Each row is a point on a tangle of strands that fork and nearly touch. The rows are in no order.
In the rows, zero is written as 128.
Two points are linked if the straight distance between their rows is under 72.6. Some points are linked to none.
z_205: [153 115 151 118 149 118  95 142 141 163 105 124 130 117 150 130 105 128
 124 129 111 142 153 156 115 126 138 161 137 133 118 133 112 181 107  85
 137 140 104  95 114 154 158 149  85 115 108]
z_736: [131 119 101 161  88 158 117 144 131  82 129 134 126 110 130 146 156 120
  85 118 115 113 142 111 178 167 138 104  80  73 117 130 114 131 117 125
 106 114 128 137 156 140 148 167 166 109 111]
z_541: [ 97  96 149 171  60 195 160 119 115 122 160  90 193 121  97 125 130 140
 116 163 164  54 149 190 192 134 167  93 130  67 143 189 111 134 147 112
  80 101  96 134 140 107  92 124  94 104 155]
z_555: [133 156 129 136 148 103 112 105 155 132 130 135  86 146 117 120 124 116
 138 123 133 151 109  56 112 116 114 123 139 153  82 114 146 105 121 148
 143 137 148 152  92 122 129 147 154 127 111]
z_141: [127 135  96 107 144 122  78 183 105  93 113 150 131  95 176 117 141 130
  90 104 118 183 132 177 137 123 103 183  92 146 175  96  97 130 112 117
 116 123 131  94 204 147 160  98 139 136 134]
z_795: [128 133 121 138 113 133 172  81  96 112 163 155 119 149  87 129 141 127
 179 133 121  94  77  37  98 104 131  80 125  93 140 134 165  68 129 190
 128 146 179 145 128 111  80 103 143 127 157]
z_896: [155  81 141  99 141 198 146 161 110 148 115 119 122 116 146 113 130 160
 100 131 106 103 136 198 126  81 142 140 154 121 183 127 110 142 143  66
 110  99  99 109 133 171 117 165 121 136 135]
z_191: [131 113 123 173  85 134 147  92 119 156 132  81 196 125 107 161 131 138
 125 142 128  53 169 154 171 164 163 103 137 103  97 174 111 140 144 128
 101 116 110 131 102 113 124 148  88 106 146]
z_40: [130 136 119 148 107 135 170  76 102 111 167 147 116 150  90 141 144 118
 168 123 126  97  79  39 101 109 128  81 127  86 128 134 166  77 128 190
 132 140 177 148 130 117  95 117 162 131 149]
z_24: [122 159  89  98 141 135 147 112 138  94 135 152  67 164 113 134 114 103
 130 120 122 120  65  39  88  93 108  96 120 133 146 125 151 100 122 143
 157 144 185 146 113 120  93 119 150 149 139]
z_27: [132 103 144 152 107 188 156  93 120 159 131  79 196 132  97 126 131 130
 123 136 128  39 150 179 152 118 161 108 159 138 139 171 102 143 169  96
  76 115  88 116 101 128 107 167  83 110 165]
z_312: [143 117 123 166  96 123 138  89 124 158 126  88 182 126 112 156 127 137
 124 141 118  65 174 145 167 163 154 109 138 110  89 161 111 138 141 128
 105 120 116 128  92 117 129 157  85 106 137]
z_990: [ 90 106 131 176  63 124 161 101 104 153 160  80 204 135 113 176 117 143
 138 151 178  62 166 177 195 178 178  97 147  75  94 210 113 140 156 131
  90 117 104 156 131 100 105  92 108 126 144]
z_269: [113 173  89  83 148 117 142 137 146  98 127 143  58 160 131 134  98 101
 116 113 143 156  61  61  92  93 105 119 129 164 145 126 151 116 116 129
 175 142 178 145 124 118 106 104 152 163 122]
z_101: [122 164  67 121 134 113 102 156 140  80 121 139  79 134 142 151 141 104
  88  82 139 152  95  87 130 125 107 125  96 154 135 117 119 124 127 115
 124 137 159 135 188 129 146 135 190 151 113]
z_119: [123 131 108 102 143 122  86 178  96  93 115 146 137  86 178 111 141 138
  96 104 111 188 134 198 129 124  99 191  98 148 191  84 101 131 107 125
 124 128 124  82 208 148 152  89 128 138 144]
z_103: [123 153 163 123 165  93 106 129 171 148 124 135  93 148 120  98 123 114
 155 140 154 182 123  81 104 124 114 138 149 168  87 114 145 129 114 144
 159 133 129 154  82 108 146 124 148 127 110]
z_168: [163 102 150 128 134 155 127 119 131 171 114 111 157 130 122 127 110 135
 123 130 104  90 160 170 130 117 150 137 150 140 124 148 106 172 134  71
 113 134 101 103  91 152 134 175  75 117 135]
z_749: [117 160 133 116 161  91  95 141 161 134 115 119  78 133 139 118 112 108
 126 121 153 186 105  91 103 117 111 147 136 165  95 119 142 143 110 134
 156 137 127 130 119 124 159 123 141 130  94]
z_383: [161 105 159 119 144 144 122 132 132 173 108 117 142 128 132 122 104 132
 130 129 103 110 153 177 118 110 147 149 153 142 133 140 111 184 128  65
 124 135  95  96 101 158 142 164  76 123 126]
z_15: [142  72 126 109 108 226 148 156 126 101 127 118 139 100 126 110 130 144
  79 161 113  69 144 195 157 111 132 106 105  72 180 135 120 124 147  94
 107  70 123 121 139 152 123 160 133 116 131]
z_595: [143 103 119  87 144 153 116 181  90 118 111 152 130  92 181 120 138 158
  93 126  97 156 142 217 125 104 115 179 121 121 198  94 114 127 123 104
 130 109 126  88 182 169 137 108 121 145 141]
z_659: [115 156  98 115 146  96  78 168 133 103 113 124  99 112 161 131 129 113
  95  93 140 185 109 125 124 125 113 165 105 162 131 114 112 148 109 115
 128 142 122 107 186 137 163 115 143 132 101]
z_355: [124 122 132 155  94 129 180  70  79 128 177 148 144 146  87 143 140 131
 192 126 135  98  87  50 115 119 139  90 132  69 130 143 176  69 138 204
 120 134 165 150 146 116  94  91 167 130 148]
z_952: [138 140 139 160 134  90 130  77 139 150 135 130 136 141 106 126 134 132
 162 137 117 124 153  78 133 151 126 116 147 138  65 111 140  84 143 170
 132 127 134 158  72 113 117 146 144 115 124]
z_894: [101 109 126 174  74 109 162  91 110 163 143  78 208 135 112 181 117 144
 139 152 162  58 172 169 179 182 173  98 155  87  89 198 116 129 159 144
  94 116 108 150 113 102 112 100 105 126 147]
z_82: [121 167  74 118 137 111 108 143 146  89 124 138  73 143 137 151 129 103
  96  90 140 148  85  71 117 114 109 120 106 155 125 123 131 124 124 122
 134 143 160 135 169 128 139 134 178 151 110]
z_351: [144 137 167 141 160  85 102 108 162 168 121 139 137 142 109 111 122 126
 159 152 125 147 187 118 122 159 121 141 146 159  60 117 136 134 133 136
 144 126 120 146  51 108 146 141 110 116 123]
z_782: [134 104 106 156  84 167 121 146 131  91 126 127 141 106 133 144 153 134
  90 131 113 101 153 128 181 165 142 104  84  70 123 137 106 134 121 116
 107 108 126 130 144 139 148 168 143  99 117]
z_448: [142 136 142 158 133  82 129  79 138 155 130 125 145 141 104 128 128 135
 164 140 116 120 173  95 136 162 128 119 146 142  60 112 136  94 144 164
 126 125 129 155  64 108 119 144 127 115 124]
z_467: [130 152 100 155 109 126 134  97 133  98 145 134  95 146 115 155 147 108
 119 103 125 115  94  49 121 125 123  92 114 105 107 125 147 107 127 159
 124 140 158 146 137 134 132 154 180 129 117]
z_821: [114 126 136 103 139 118 100 172 106 122 109 136 134  87 177 115 140 135
 114 107 117 193 119 204 110 123 113 188 112 143 180  89 108 162 103 119
 140 152  95  71 187 153 147  97  93 139 123]
z_134: [139  82 106 123 100 195 126 167 128  84 120 135 136  94 136 124 136 135
  78 154 110  92 158 171 173 149 128 110  77  62 163 128 109 126 131 103
 106  83 134 125 149 149 139 154 138 105 121]
z_53: [102 167 133  89 162 104 139 153 162 125 119 126  66 145 132 107 115 109
 134 131 172 193  69  79  91 109 107 135 144 184 128 118 162 136 108 141
 185 134 141 152 114  98 139  94 148 150 108]
z_475: [127 162 117 125 142 116 127 106 150 116 134 141  76 155 114 121 122 112
 138 123 135 142  87  46 100 106 111 110 135 150 103 118 151  99 119 147
 150 137 159 149 104 121 117 141 157 138 118]
z_78: [119 125 140 105 145 111  95 167 120 131 106 129 130  91 177 119 131 128
 120 111 118 188 121 188 110 125 119 183 114 143 162 101 111 175 102 113
 140 153  91  73 179 153 155 107  91 131 109]
z_957: [104 182  82 101 142  90 110 163 139  90 122 121  81 132 148 139 117 104
  90  81 162 184  74 106 112 110  99 148 111 188 141 118 132 140 117 122
 152 146 145 126 185 110 147  95 159 158 111]
z_547: [107 172  95 110 147  86  91 163 138  98 118 120  89 119 155 133 118 110
  93  89 159 191  88 114 116 119 103 159 109 180 132 116 125 146 111 123
 139 144 133 117 189 123 160 103 148 147 103]
z_686: [128 102 135 160  90 177 156  96 122 156 133  77 202 129 101 140 134 133
 121 142 138  36 154 176 165 134 168 101 145 119 132 178 105 143 160 104
  82 113  97 120 108 117 110 157  78 109 159]
z_397: [121 139 112  89 134 146 155 105 114 101 142 171  96 162  99 102 122 116
 171 143 105 105  68  35  95 100 119  88 111 119 164 131 139  87 110 153
 155 154 184 148 100  99  60 103 107 129 164]
z_302: [123 150 128  97 146 134 151 111 139 113 140 165  86 164  98  98 122 116
 170 144 119 129  72  40  92  92 115  98 131 152 137 120 150  86 117 144
 156 152 171 159  86 103  70 119 133 140 148]
z_246: [132 134 167 147 154  74 137  99 143 160 127 146 167 149  95 112 136 138
 182 160 111 129 193 118 133 187 128 118 151 170  57  98 136  85 166 162
 124 127 112 167  48  93 106 130 131 122 131]
z_286: [144 139 128 170 119  95 126  76 133 152 130 112 151 132 114 146 130 136
 142 133 111 104 165  99 148 164 136 117 141 121  64 127 127 109 136 159
 124 125 131 148  76 120 134 153 122 111 121]
z_503: [118  74 152 126 127  97 176 106  67 152 150 168 202 144  90 121 111 145
 252 124 133  90 107  79  98 149 165  90 150 118 151 141 137  33 156 172
  77 165 120 155 143 100  70  52 171 123 157]
z_976: [120 105 137 142 102 128 181  78  65 135 179 153 158 147  88 140 132 138
 211 130 141  98  87  56 116 119 143  94 134  66 137 155 173  64 144 201
 111 134 166 153 151 114  91  74 163 132 149]
z_581: [148 128 149 128 153 101  88 127 153 160 109 122 124 124 144 128 105 118
 131 132 120 149 157 133 118 136 130 158 137 139  97 128 118 172 111 105
 141 139 113 108  97 141 167 149 100 112 107]
z_104: [127 136 178 143 160  74 134 104 152 157 133 157 160 155  98 103 143 132
 193 153 110 142 179 104 129 177 126 118 148 180  61  92 142  85 164 160
 127 130 111 169  51  92 103 130 145 124 136]
z_430: [112  90 148 159  67 216 163 128 123 111 153  97 180 114 100 111 132 142
 103 165 150  52 150 182 185 126 159  93 122  64 154 173 114 133 144 107
  87  91 103 131 134 115 103 142 102  98 150]
z_828: [151 131 141 153 136  93 119  85 140 169 121 114 164 137 107 131 116 134
 144 147 113 100 191 135 139 165 134 128 146 144  62 133 125 130 142 133
 125 121 123 133  55 115 135 152  87 110 127]
z_247: [138 147 134 159 130  99 133  76 137 139 137 133 117 145 107 127 135 126
 156 130 119 126 130  56 125 132 120 110 145 137  75 113 147  84 136 172
 131 131 142 158  82 117 119 149 149 121 120]
z_831: [122 125 124  98 136 133 111 168  85 103 116 149 140  85 181 107 147 150
 102 109 104 188 133 229 115 114 103 188 113 139 204  70 112 133 101 133
 141 142 115  70 190 155 135  79 106 149 150]
z_594: [111 163 132 108 158  93 114 143 165 126 119 127  70 144 130 116 115 108
 131 124 164 189  90  78 100 110 107 141 141 172 105 118 154 136 112 137
 167 135 135 144 115 111 150 113 148 139 100]
z_96: [135 142 168 143 160  83 114 104 161 159 130 143 133 149 105 105 129 128
 171 152 121 149 174 100 126 155 120 132 147 169  63 105 138 114 142 151
 141 126 122 159  54  99 127 138 132 119 126]
z_703: [120 155 132  98 151 128 144 118 149 117 135 158  79 163 105  99 122 113
 159 140 132 146  76  46  92  94 111 108 137 162 128 119 153  96 114 139
 164 145 164 158  87 108  87 122 145 143 137]
z_261: [122 155  67 121 135 115  85 173 132  81 119 144  94 121 150 142 143 112
  85  85 140 167 114 112 145 130 104 142  84 152 145 114 105 123 125 111
 112 130 153 128 205 130 157 128 184 145 118]
z_698: [149 102 132  84 146 157 150 174  79 131 119 141 115  95 178 119 142 173
  94 125 100 147 130 244 110  81 113 167 149 128 203  87 134 122 127 102
 139 106 116  97 172 174 118 109 125 164 148]
z_941: [111 152 111 112 148  92  81 167 132 111 110 124 112 102 166 126 123 112
 102  99 143 196 108 141 114 127 109 176 108 161 137 110 114 160 105 122
 134 148 112  98 187 137 167 108 125 130 102]
z_327: [144  75 114 111 105 209 135 166 127  89 121 133 138  97 138 119 129 142
  76 159 108  86 154 189 167 127 125 109  85  64 173 129 112 124 140  97
 108  76 134 120 147 154 134 153 135 112 123]
z_396: [156 127 137 151 133 105 112  94 141 165 118 110 155 132 115 137 114 130
 132 142 110  98 181 130 142 152 136 131 141 134  74 137 119 147 131 117
 127 127 123 124  70 126 141 160  88 109 123]
z_51: [ 97 144 137 110 149  87  92 155 134 126 110 110 124  93 165 118 130 110
 119 104 152 205 100 164  96 138 106 179 107 164 147 105 124 179  99 140
 152 155  94  86 176 130 169  92 100 132  96]
z_226: [118 152 146 118 163  85  88 143 165 144 111 117  89 127 142 115 113 109
 131 128 158 189 119 106 103 128 112 158 135 160  98 117 138 157 105 133
 158 136 117 126 116 123 173 118 128 126  94]
z_724: [134 132 165 119 165  88  85 141 163 162 105 121 114 118 147 115 108 114
 145 134 144 177 147 140 100 137 119 167 141 145 106 123 132 182 104 124
 157 139 105 110 102 132 180 120 102 115  98]
z_417: [132 146 168 136 163  92 108 115 169 154 127 146 108 150 110  99 126 122
 165 145 135 166 146  82 114 132 116 134 149 167  74 107 145 116 126 146
 150 130 130 159  64 104 135 133 144 123 121]
z_122: [128 132  86 111 139 123  73 185 110  88 113 149 120  97 169 124 144 131
  85  99 126 181 136 165 146 129 103 173  85 147 169 102  96 127 118 113
 109 119 142 105 209 143 161 109 155 136 133]
z_559: [142 102 125  94 141 151 114 183  97 127 107 148 127  97 178 122 135 155
 103 120  95 156 139 209 125 104 119 177 127 124 191 101 107 140 116  94
 127 121 112  87 179 168 133 121 109 140 129]
z_385: [117  91 125 156  64 198 145 151 126  76 142 122 153 103 111 115 125 141
  82 162 127  81 159 172 193 159 146  91  83  35 147 149 120 129 121 112
 105  89 122 139 149 133 124 140 129  95 126]
z_687: [144 128 142 155 139  80 135  86 136 169 121 122 175 142 100 128 116 139
 159 159 111 102 201 136 140 185 129 121 152 154  59 122 131 107 158 154
 122 117 117 149  49 102 122 136 100 117 131]
z_468: [138 109 139  89 140 148 145 170  82 127 115 147 123  92 179 115 146 171
  99 117  97 165 129 247 108  93 111 173 144 131 210  81 131 127 116 111
 142 121 110  85 175 171 120 100 111 159 147]
z_799: [114 116 116 167 104  94 161  85 112 174 128  77 213 140 103 171 104 141
 145 162 152  45 182 179 150 189 167  94 167 127  93 181 121 111 175 150
  93 109 102 144  88 103 113 103  81 121 148]
z_921: [ 90 102 146 176  60 176 160 114 115 134 165  86 202 125  99 136 128 138
 126 161 178  53 152 189 194 142 171  96 138  74 132 201 107 140 156 110
  77 106  94 140 145 100  93 110  95 112 157]
z_425: [149 133 157 132 156  93  90 121 159 165 115 125 123 130 131 121 110 119
 140 140 128 152 164 126 118 142 126 153 143 143  80 127 125 165 114 117
 145 134 116 119  79 130 164 145 103 110 108]
z_752: [124 138  93 159  98 141 120 129 137  79 140 139 101 133 122 157 159 108
  93  96 125 122 113  79 150 154 130  93  84  93 116 122 128 119 125 140
 114 130 147 144 169 134 145 163 198 126 112]
z_276: [155  89 146  98 145 174 139 168 107 155 107 130 122 113 159 117 127 159
 109 125  99 126 133 202 118  88 143 156 151 132 181 121 111 154 130  65
 118 119  96  98 139 174 124 155 101 136 128]
z_375: [127 137  77 118 138 124  75 181 123  83 113 150 111 107 157 135 144 123
  83  93 130 172 129 138 151 133 102 156  78 144 155 112 100 123 123 107
 106 119 145 122 207 138 162 125 169 136 120]
z_532: [131  76 137 124  94 230 157 143 129 101 140 109 149 108 116 107 130 143
  84 163 127  58 145 189 165 108 140  96 112  66 174 148 120 124 147  97
  99  75 112 124 132 138 113 157 121 106 137]
z_238: [153  87 131  82 145 181 145 177  92 138 118 136 118 106 167 118 136 167
  94 134 101 126 133 221 123  80 126 156 150 119 196 109 121 129 138  81
 121  96 111 104 154 175 120 137 128 152 136]
z_675: [135 107 135  97 140 138 109 178 104 134 105 140 129  96 177 119 131 146
 112 116 100 168 136 201 117 109 126 179 128 128 179 108 106 159 112  95
 134 137  99  82 173 168 141 121  96 135 123]
z_956: [111 154 165 109 168 102 121 142 174 141 123 137  83 149 117  94 128 116
 159 143 160 190 102  74  98 119 112 136 152 183 100 118 154 130 112 139
 173 134 132 162  86  99 136 113 153 133 116]
z_832: [117  87 142 136 106 123 184  86  56 148 175 159 169 145  85 134 126 142
 228 131 145  98  93  62 114 122 149  97 137  69 144 164 167  56 145 199
 101 135 158 154 157 113  85  56 168 131 148]
z_838: [139 129 121 175 102 101 135  75 128 148 130 102 157 130 117 158 135 138
 133 131 118  93 167 102 161 165 144 112 137 102  67 141 124 115 134 160
 121 125 128 144  89 120 136 155 123 108 123]
z_32: [147 105 139 145 118 165 144  96 123 167 122  88 189 133 100 134 120 130
 122 138 116  46 160 173 144 122 160 119 155 142 128 165 103 153 158  91
  93 120  96 113  88 130 118 168  71 113 153]
z_162: [113 157 155 101 162 112 135 142 168 134 127 144  78 160 115  93 127 115
 158 141 155 181  87  62  94 104 113 126 150 181 111 117 155 118 112 137
 173 137 140 164  85  96 117 113 154 142 123]
z_243: [112 128 135 103 136 121 106 167  96 108 114 140 142  83 177 108 147 141
 110 105 109 193 121 217 110 121 106 190 108 144 193  78 108 151  99 131
 140 146  98  68 193 151 142  90  97 143 135]
z_359: [144 109 146 103 145 133 107 165 119 149 102 132 127 105 168 126 117 140
 121 121 106 158 137 188 115 112 136 173 134 131 159 119 106 176 110  82
 133 144  93  84 151 164 144 136  88 127 111]
z_779: [124 161  85 121 127 139 147 105 136  87 144 147  70 160 112 150 126 101
 122 106 125 113  70  41  97  99 113  87 113 120 139 126 152 105 126 150
 147 145 186 143 134 129 103 130 166 151 135]
z_755: [156 104 144 138 126 159 134 107 128 170 121  99 170 134 110 129 116 130
 122 134 105  68 164 170 135 121 153 126 149 142 122 153 106 166 149  79
 102 125 103 106  85 139 127 175  70 113 148]
z_544: [155  92 161 102 147 160 137 159 113 162 104 128 124 117 157 119 118 153
 122 121 102 134 135 203 111  90 143 157 157 137 173 124 112 170 130  65
 124 133  87  94 134 171 128 154  91 136 128]
z_789: [ 88 105 141 178  58 150 161 110 109 146 162  85 208 133 105 154 122 140
 134 157 183  56 158 188 195 163 175  97 141  76 112 210 107 143 154 119
  81 113  96 146 142  96  94  96  99 120 151]
z_371: [133 146 121 153 111 121 156  74 115 117 156 138 112 150 100 137 142 123
 158 118 121 107  90  41 110 117 125  88 132 103 110 125 159  75 132 182
 130 138 164 153 118 122 102 135 164 129 136]
z_392: [152 120 125 158 116 119 125  91 130 165 118  96 171 129 113 148 121 134
 128 142 108  77 180 142 150 155 148 122 138 125  80 150 114 145 137 123
 112 123 118 122  76 124 136 162  82 104 133]
z_179: [125 139  65 139 107 146 118 160 145  54 133 160  90 130 121 146 155 103
  88  89 136 135 116 101 155 155 105  92  59 109 151 113 123 113 139 119
 108 121 165 151 210 122 142 145 225 140 113]
z_840: [127 149  95 161  98 133 132 109 135  87 147 135  96 143 115 160 155 106
 105  97 124 113  99  59 133 141 127  87  95  95 110 127 141 113 124 151
 122 138 158 141 156 134 137 158 193 130 114]
z_73: [120  84 143 146  81 225 159 134 129 109 145 100 164 108 106 109 132 144
  94 163 136  54 145 184 173 115 149  94 122  68 166 160 118 128 144 100
  95  83 108 128 131 127 107 155 110 102 146]
z_971: [125 140 164 121 167  85  90 140 169 154 109 119 103 125 139 110 115 113
 146 136 154 189 137 118 101 136 112 161 144 155  94 121 137 166 107 135
 165 133 114 127 100 119 177 117 121 116  97]
z_548: [116 157 142  92 156 120 140 133 164 123 128 151  72 162 110  96 118 112
 159 141 143 169  75  55  94  97 110 120 142 175 120 119 154 108 113 132
 171 140 153 162  87 100 101 116 150 145 127]
z_684: [119 110 128 175  77 142 158  96 116 153 137  80 203 127 107 159 130 139
 125 146 144  49 162 167 179 159 168  97 141  95 109 186 108 140 150 125
  93 112 105 132 112 109 115 137  84 108 151]
z_885: [126 164 103 119 141 114 122 115 149 108 132 141  67 155 123 135 121 108
 119 112 136 145  84  50 102 101 110 112 130 147 107 119 146 111 120 141
 144 140 164 146 120 127 121 137 163 143 115]
z_757: [109 182  72  86 143 109 136 146 143  86 122 134  62 152 139 146 105  99
 101  92 149 158  64  77 101  96 100 128 119 174 146 127 147 127 124 121
 168 143 176 139 155 116 118 103 164 172 121]
z_766: [101 150 122 109 145  89  86 164 128 114 111 118 121  98 165 119 130 112
 107 100 147 205 101 158 110 129 109 179 105 168 147 102 116 168  99 131
 141 151 103  87 189 130 168  95 111 134 105]
z_35: [105 184  68  92 142  99 129 153 139  84 124 131  65 148 147 151 110 103
  92  82 158 169  67  94 111 101  98 137 114 185 147 124 139 134 123 117
 159 148 169 134 176 112 130  96 168 169 121]
z_50: [106 142 147 110 156  83  90 150 153 142 107 107 111 104 161 118 120 108
 131 115 158 203 110 148  95 137 110 174 122 155 130 113 131 182  99 139
 161 146 100  96 151 129 178 100 101 123  90]
z_478: [147 136 165 137 161  90  92 115 162 167 116 129 127 139 121 113 112 121
 153 149 127 149 178 124 120 149 122 150 147 151  71 120 131 153 122 127
 145 129 120 135  63 118 156 140 106 111 114]
z_109: [151  95 136  81 150 167 158 170  81 135 127 131 110  96 172 120 142 175
  86 130 104 131 126 242 112  71 115 157 158 125 202  96 140 117 139  96
 134  93 115 109 164 176 118 118 140 167 145]
z_126: [137 150 129 149 135 104 120  87 146 135 137 132 101 147 112 125 131 120
 144 123 126 136 124  58 120 124 119 115 140 139  77 115 143  97 128 156
 135 135 144 153  88 121 123 154 150 125 116]
z_60: [134 118 113  94 142 138  99 175  90 100 115 153 136  85 182 114 142 149
  96 116 100 174 141 218 127 111 103 187 110 132 200  82 109 126 114 122
 129 120 132  82 195 161 142  89 124 145 150]
z_374: [132 151 113 153 116 121 142  83 132 113 152 134 101 148 108 147 142 115
 138 112 123 114  95  42 114 118 122  93 127 115 102 119 154  91 128 169
 131 138 163 150 116 126 118 149 169 128 126]
z_707: [126 128  90 160  90 150 114 144 136  73 129 139 114 117 129 150 157 114
  88 107 122 123 133 101 168 166 128  97  77  82 122 123 115 123 121 128
 108 121 140 141 173 137 153 165 187 116 106]
z_299: [122 124 155 105 147 103  98 158 132 145 101 123 130  96 169 121 122 121
 135 118 130 187 123 183  98 129 121 181 124 138 151 111 117 190 103 113
 151 154  88  79 160 151 164 112  85 129 103]
z_651: [126 141 183 136 165  86 122 114 164 153 137 158 140 157  96  93 148 128
 188 151 120 157 159  92 120 154 122 126 146 182  66  97 140 100 147 152
 138 133 117 170  54  90 109 135 149 126 137]
z_280: [111 115 119 170  89 107 162  85 110 170 134  75 212 136 109 176 112 142
 141 152 154  48 175 171 164 183 168  99 160 109  92 186 116 121 166 145
  94 114 107 147 101 103 116 106  92 120 147]
z_960: [158  99 173 109 146 158 137 136 124 175 110 119 136 129 137 117 106 138
 129 122 105 118 141 196 109  98 152 151 163 146 154 137 114 185 132  58
 122 137  86  98 111 166 136 162  83 133 131]
z_640: [121 141 125  92 135 140 156 108 127 110 142 170  97 164  93  98 124 117
 175 144 111 115  70  36  93  94 117  91 123 139 150 123 142  83 116 149
 154 154 173 155  91 103  61 114 120 134 157]
z_608: [155  80 135  87 146 198 149 165 102 140 117 125 116 110 158 116 134 164
  91 137 107 105 133 212 126  78 131 143 152 117 192 121 119 128 148  77
 110  88 109 115 140 172 118 156 131 146 133]
z_212: [130 124 157 107 156 102  93 151 145 157 101 121 123 107 160 126 114 120
 136 124 129 178 133 166 100 129 125 172 131 135 133 119 120 190 103 105
 149 150  92  87 138 147 168 121  87 120 101]
z_879: [135  91 105 143  92 183 120 159 128  85 124 134 140 100 134 131 144 136
  85 138 111 100 160 152 179 159 134 105  77  65 145 134 105 132 124 106
 105  95 131 124 149 145 142 160 140 103 121]
z_855: [117 166  92  81 144 137 149 123 139  93 130 155  64 163 120 127 104 103
 131 121 127 133  60  45  90  91 108 105 123 147 153 125 149 108 116 139
 168 144 185 147 108 116  88 110 142 156 137]
z_603: [116 102 136 169  74 170 157 105 120 148 141  81 202 125 101 146 136 137
 126 148 146  45 159 174 178 146 169 100 139  93 126 188 104 143 150 112
  84 112 100 126 121 110 110 141  85 107 155]
z_416: [129 152  95 135 114 137 150  93 126  87 151 145  84 158 105 152 137 106
 129 109 125 104  74  38 103 108 119  79 112 101 134 129 155 100 127 165
 141 145 181 143 137 126 106 133 172 139 137]
z_930: [119 131 163 112 163  87  89 149 162 156 105 111 116 105 156 117 118 111
 140 131 153 191 130 155  94 136 115 174 135 145 123 117 132 193 101 129
 162 145  96  99 128 134 183 107  94 118  95]
z_139: [150 110 150 110 146 132 109 151 131 166 101 126 131 112 158 128 108 131
 126 125 105 144 146 175 113 114 142 165 142 129 139 130 109 183 112  76
 132 144  96  89 128 163 148 148  80 122 113]
z_524: [126 132 112 112 123 143 164  91 105 105 153 163 106 156  87 113 133 124
 179 138 112  93  69  34  94 102 124  81 115 105 153 132 150  72 121 175
 139 149 184 145 113 104  67 102 121 124 167]
z_793: [124 164  93 126 137 115 115 122 150 102 129 134  69 148 129 148 127 108
 107 100 136 143  84  53 109 111 114 111 117 143 114 121 139 116 123 132
 138 140 160 143 139 132 132 144 176 144 111]
z_661: [137 131 156 149 148  72 136  95 139 165 122 136 172 146  96 120 122 139
 171 162 108 113 203 137 134 192 132 118 154 164  57 108 135  98 165 153
 123 118 113 156  45  96 116 133 108 119 133]
z_874: [109 122 129 188  50 132 155 103 109 119 160 108 170 125 117 165 147 140
 121 124 140  92 151 124 200 176 162  98 113  48  86 165 131 137 123 149
 113 123 120 155 140 120 128 131 151 112 124]
z_424: [121 132 128 159  91 132 177  74  87 114 180 144 134 148  90 150 145 124
 173 120 132  96  83  49 116 117 137  82 122  66 124 142 178  83 133 195
 125 133 169 149 153 122 103 101 173 133 145]

A fork is a point with three links, a tip a point with one. Leave the first point through the second and follow the links. Name the first fork or tip that comes.
z_78; z_299: z_930
z_960; z_544: z_468
z_212; z_299: z_60
z_707; z_752: z_40
z_789; z_990: z_799
z_162; z_956: z_96
z_35; z_757: z_416
z_885; z_475: z_838
z_226; z_749: z_53

Follow the links from the first point to the second, and from the first to the third. Name the last point that the two ways share.
z_375; z_821; z_359: z_60
z_640; z_467; z_832: z_40
z_122; z_205; z_212: z_60
z_659; z_749; z_821: z_930
